Points on a hilly landscape, in no order, each with its height.
A ball rolls from a point to the lowest of its 2 nearest points, and stops where none of them is lower. Distance is the straight distance between rows; heights are no part of it.
<397> (h 313): [130 148 100 108  94 152 122 113 111 133 148 118 103 105 152 132  77 164
 144 138  80]
<235> (h 340): [134 102  98 107 137 136 112 146 111 159 114 130 121 122 136 114 104 179
 103 157 115]
<144> (h 176): [191 125  84 149 136 103 167 170  96 161 131 144 149 130 118 113 157  94
 127 175 140]
<683> (h 794): [128 121 153 151 138 121 129 152 120 157 149 156 161  98  71 127 145  61
  99 141  68]
<180> (h 552): [123 116 140 111 172 141 125  88  79 144  93 147 128 112 133 122  99 145
  77  74 148]
<261> (h 676): [160 160 113 110 158 106 180  70 116 149 130 109 127 114 113 166 142 108
 108 109 157]
<549> (h 231): [162 113  68 109 179 121 149 141 119 141  91 112 142 184  43 151 167 102
 112 146 128]
<689> (h 188): [138 130 133 120 123 123 153 149 138 144 141 152 140 126 137 137 162 129
 134 164 110]
<605> (h 241): [185 138  98 148 147 108 151 162 123 155 150 140 144 147  71 138 156  87
 120 193  94]
<293> (h 656): [ 90 141 112  93 101 124 147 113 177 105 131 142 103 152 172 147 116 123
 190 111 134]
<464> (h 381): [128 137 163 151 108 132  96 174 122  87 169 121 151 106 180 107 153 103
 141 149 119]
<193> (h 131): [ 83 118 134 136 118 146 136 129 195 127 144 136  96 108 129 125 109 124
 175 176  85]
<646> (h 750): [144 147  56 109 150 104 137  97 149 112 122  94 173 214  65 173 111  89
 120  87 142]
<799> (h 726): [170 181  81  54 143 118 185 110 104 108 107 126 144 176 124 161 143  89
 116 103 150]
<713> (h 492): [122 144  72 127 149 155 120 103 186 158 144 127 104 133 135 158 100 115
 184 170  62]
<728> (h 257): [101 122 191 146  79 144  95 155 128  87 161 126 135  59 155  93 133 164
 125 126  96]
<45> (h 147): [ 94 104 101 135 171 135  63 132 129 116 123 139 135 143  91 145 125  75
  99 105  23]
<833> (h 785): [145 128 133 153 110 100 141 150  89 144 158 169 164 110 100 122 138  67
  97 109 103]
<679> (h 305): [153 111 158 158  74 121 152 129 145 118 125 105 123 125 138 125 138 193
 178 169 190]
<316> (h 409): [121 110 165 145  84 124 171 124 153 136 162 129  97 104 152 118 142 189
 180 169 151]
<539> (h 427): [ 73 115 177 124 105 139  94 149 166 112 136 160 100 120 150 102 121 127
 138 113 124]
<170> (h 658): [181 153 103 112 140 116 163 100  91 164 134 127 108 147 141 151 114 117
  93  89 147]
<812> (h 332): [130 129 150 150 107 142 100 171  79 105 167 133 133  73 157  80 136 136
 131 158 105]
<282> (h 803): [116 106 149 154 137 119 126 114 121 163 156 151 170 111  33 134 136  72
  70  95 109]
<30> (h 397): [118 141 167 194  93 156  64 112 185  71 138  96  88 136 142 154 122 143
 169 181 120]
<900> (h 608): [ 99 143 123 136  96 120 146  97 197  94 152 163 116 167 124 134 134  85
 228 167 138]
<836> (h 417): [ 91  84 114  97 160 137 130 144 187 156  97 128 115 146 104 111 135 139
 155 173 106]
<101> (h 327): [122 102 155 142 137 120 102 172 196 131 119 134 131 149 125 117 167 140
 135 179 129]
<232> (h 263): [131 123 149 157 127 109 113 190 135 141 152 147 146 120 126 105 177 127
 144 175 112]
<717> (h 719): [147 164 154 105 179 100 140 131  94 108 100  84 142 102 165  87 202 155
 108 109 218]
<752> (h 87): [158 134 135 127 106 105 181 164 109 147 150 148 156 132 139 101 176 103
 145 178 149]
<779> (h 97): [110 112  89 116 174 118  78 144 107  93  95 159 166 156  71 147 128  70
  93  87  50]
<212> (h 362): [ 76 120 196 147  69 152  80 133 162  76 156 131 104  90 161 122 116 138
 149 107 127]
<517> (h 628): [133 149 127 143 131 115 168  69 120 162 163  90 112 124 152 178  77 130
 106  69 155]
<215> (h 191): [ 93 111 111 113 178 133  91 139 147 130 110 138 124 119 113 123 127 119
 109 128  45]
<901> (h 439): [111 117 164 117  68 122 114 120 108  87 122 103 108 136 178 114 110 185
 150  73 158]
<214> (h 192): [138 105  97 125 161 125 130 165 107 137 102 142 156 159  55 121 162  90
  92 124 109]
<849> (h 644): [170 129 123 140 122  97 146 102  69 157 159 107 116 126 146 150  84 138
  80  85 157]
<353> (h 518): [144 167 170 168  91 137  84 139 184  64 158 137 115 145 159 166 164  85
 155 138 132]
<749> (h 632): [104 154 100  98 127 126 182  99 172 125 147 163 119 142 145 133 130  99
 199 153 132]
<28> (h 479): [120 116 176 135  81 111 159 138 158 135 161 145 134 107 146 136 150 141
 191 129 157]
<482> (h 553): [139 134  99 121 156 131 128 110 151 174 127 145 123 158  95 164 122 101
 123 141  85]
<894> (h 681): [107 138  86  59 122 141 121 137 156 118 107 141 134 168 178 134 120 125
 163 118 118]
<813> (h 450): [115 117 179 155  53 128 122 129 171  97 159 129 107 105 172 143 119 137
 165  98 144]
<784> (h 583): [132 145 112 119 120 125 176  91 154 170 140 139 106 122 125 160  98 107
 140 147 108]
<452> (h 525): [107 125  66 113 146 119 130  93 184 172 128 118 116 135  87 165  95  98
 150 136  58]
<226> (h 573): [124 149 145 151  86 124 111 119 206  69 152 153 118 173 162 140 145  83
 191 146 122]
<184> (h 743): [161 161  65  85 144 123 181  95 130 106 129 122 147 184  66 172 134  80
 134 117 145]
<938> (h 271): [113 139 166 165  60 138  77 146 140 107 101  95 100 146 133 119 106 198
 131 130 176]
<650> (h 740): [153 104 105 109 156 151 128 165  72 135  85 112 154 128 163  89 149 167
  99 142 185]
<255> (h 141): [135 112 165 178  85 130  94 154 129 121 120 102 122 140 133 105 144 206
 145 172 167]
<842> (h 758): [154 115 116 152 137 134 113 150  54 136 118 167 164 101 152  91 112 115
  90 109 131]
<100> (h 693): [156 165 147 117 168 109 162  89  85 144 132 105 137  84 122 146 171  97
  95  55 169]
<675> (h 728): [101 147 134 103 157 143 158  80 135 146 114 124 124 142  88 160 113  93
  82  78 149]
<447> (h 491): [144 149 180 185  63 139  92 150 150  71 159  91 101 112 132 142 134 157
 163 160 134]
<69> (h 232): [102  86 138 132 171 132  97 161 125 145 101 144 139 116  92  87 144 127
  98 155  81]
<163> (h 501): [ 99 132 118  90 127 144 140  87 121 155 124 135  85  96 126 121  88 150
 118  89 108]
<457> (h 704): [168 151 130 128 149 102 179 109  78 140 129 129 162 124  90 123 158  76
  80  77 186]
<736> (h 152): [135  98  98 129 171 117 109 149  84 115  98 168 173 146  74 123 123  80
  72  89 104]
<879> (h 610): [134 145 108 152 109 125 151  92 128 169 171 132 108 125 129 181  62 120
 120  93 110]
<125> (h 367): [113 136 178 152  68 135  99 113 139 108 102 115  84 136 133 148 105 195
 148  71 185]
<314> (h 299): [147  90  84 120 181 131 122 174 125 157  89 124 125 143 130 118 148 159
 112 166 108]
<115> (h 706): [144 186 143 110 184 104 133 100  91 141 108  94 145  94 126 113 197 127
  88  92 180]
<935> (h 741): [113 150  91  89 166 126 135  77 141 129 113 106 137 200  80 168 100  84
 103  60 150]
<303> (h 444): [149 150 159 173 108 148  92 179 136  35 172 104 126 143 192 148 156  95
 141 147 129]
<56> (h 304): [146 107 130 177 131 125 111 198 107 141 121 132 162 106 142  71 168 119
 122 183 132]
<955> (h 455): [101 120  75  99 153 149 128 123 189 142  99 132 115 144 140 133 109 156
 191 173  88]
<377> (h 703): [133 152  83  45 144 143 164 104 136 126  97 136 130 183 159 150 128 112
 145  97 143]
<250> (h 711): [140 128 157 165 140  93 162 104  78 152 147 117 168 128  76 137 120  62
  85  72 174]
<283> (h 718): [127 129 156 144 156 114 142  78 105 166 126 113 147 148  90 147  97  90
  65  74 152]
<186> (h 421): [121 130 114 107  97 133 111 150 123 102 108  89  94 150 161 114  97 214
 151 149 142]
<596> (h 319): [120 127 122 178  92 139  86 108 193  67 144 109 101 148 153 131 108 158
 209 193 122]
<774> (h 480): [107 103 167 113  88 117 128 133  75 106 104  97 119 112 153  97 112 205
 132 108 181]
<203> (h 379): [124  94 151 108 163 138 137 142 164 167 104 126 127 125 116 102 162 154
 121 165 145]
<746> (h 749): [144 116 120 129 134 135 147 157  52 139  98 156 153 102 168  82 139 150
  93 110 172]
<617> (h 532): [113 120 145  87 136 149 140  80  74 159 112 117 115  89 135 115  84 179
  94  91 149]
<898> (h 471): [115 126 128  91 101 133 156 115 115 121 106  89  94 117 149 131 107 212
 134 110 167]
<878> (h 766): [152 117 125 155 145 134  87 151  68 122 134 158 153  84 122 108 103 106
  80 139  79]
<958> (h 775): [138 132 135 131 117 135 113 137 103 132 157 147 129  91 128 132 117 107
 108 113  88]
<907> (h 468): [ 84  99 140  94 126 142 120 111 148 136 131 170 106 112 139 110 107 135
 119  90 102]
<206> (h 264): [135  90 104 151 170 120  91 196 101 143 103 130 155 119 123  89 147 129
 102 170  98]
<211> (h 233): [101 109 127 153 114 136 119 102 196 116 134 127 103 134 146 111 134 157
 197 196 117]
<493> (h 237): [111 122 122 111  95 145 111 138 164 110 147 122 105 101 158 123 105 156
 149 157  92]
<775> (h 729): [136 140 134 113 195 141 135 142  96 146  80  97 134 119 151  82 190 151
  88 130 203]
<284> (h 369): [115 127 107  96  95 141 114 129 103 129 113  93 109 111 137 113  71 208
 123 151  90]
<761> (h 571): [131 126 173 154 164 138 134  60  54 134 100 148 151  95 135 130  75 132
  78  64 167]

Two balls start at each pair of points below. Name the first point that both come to, or write none.
<180> and <878> -> none
<282> and <482> -> none
<646> and <184> -> none

Call two points neighbours if one is among the 2 nearest of the other. Go from one point of each pair to the other, from neighbour to neighbour, staying as low as possible. Name the highest point that can't be avoided.
<193> and <255> -> <774>
<255> and <728> -> <28>
<193> and <779> -> <284>
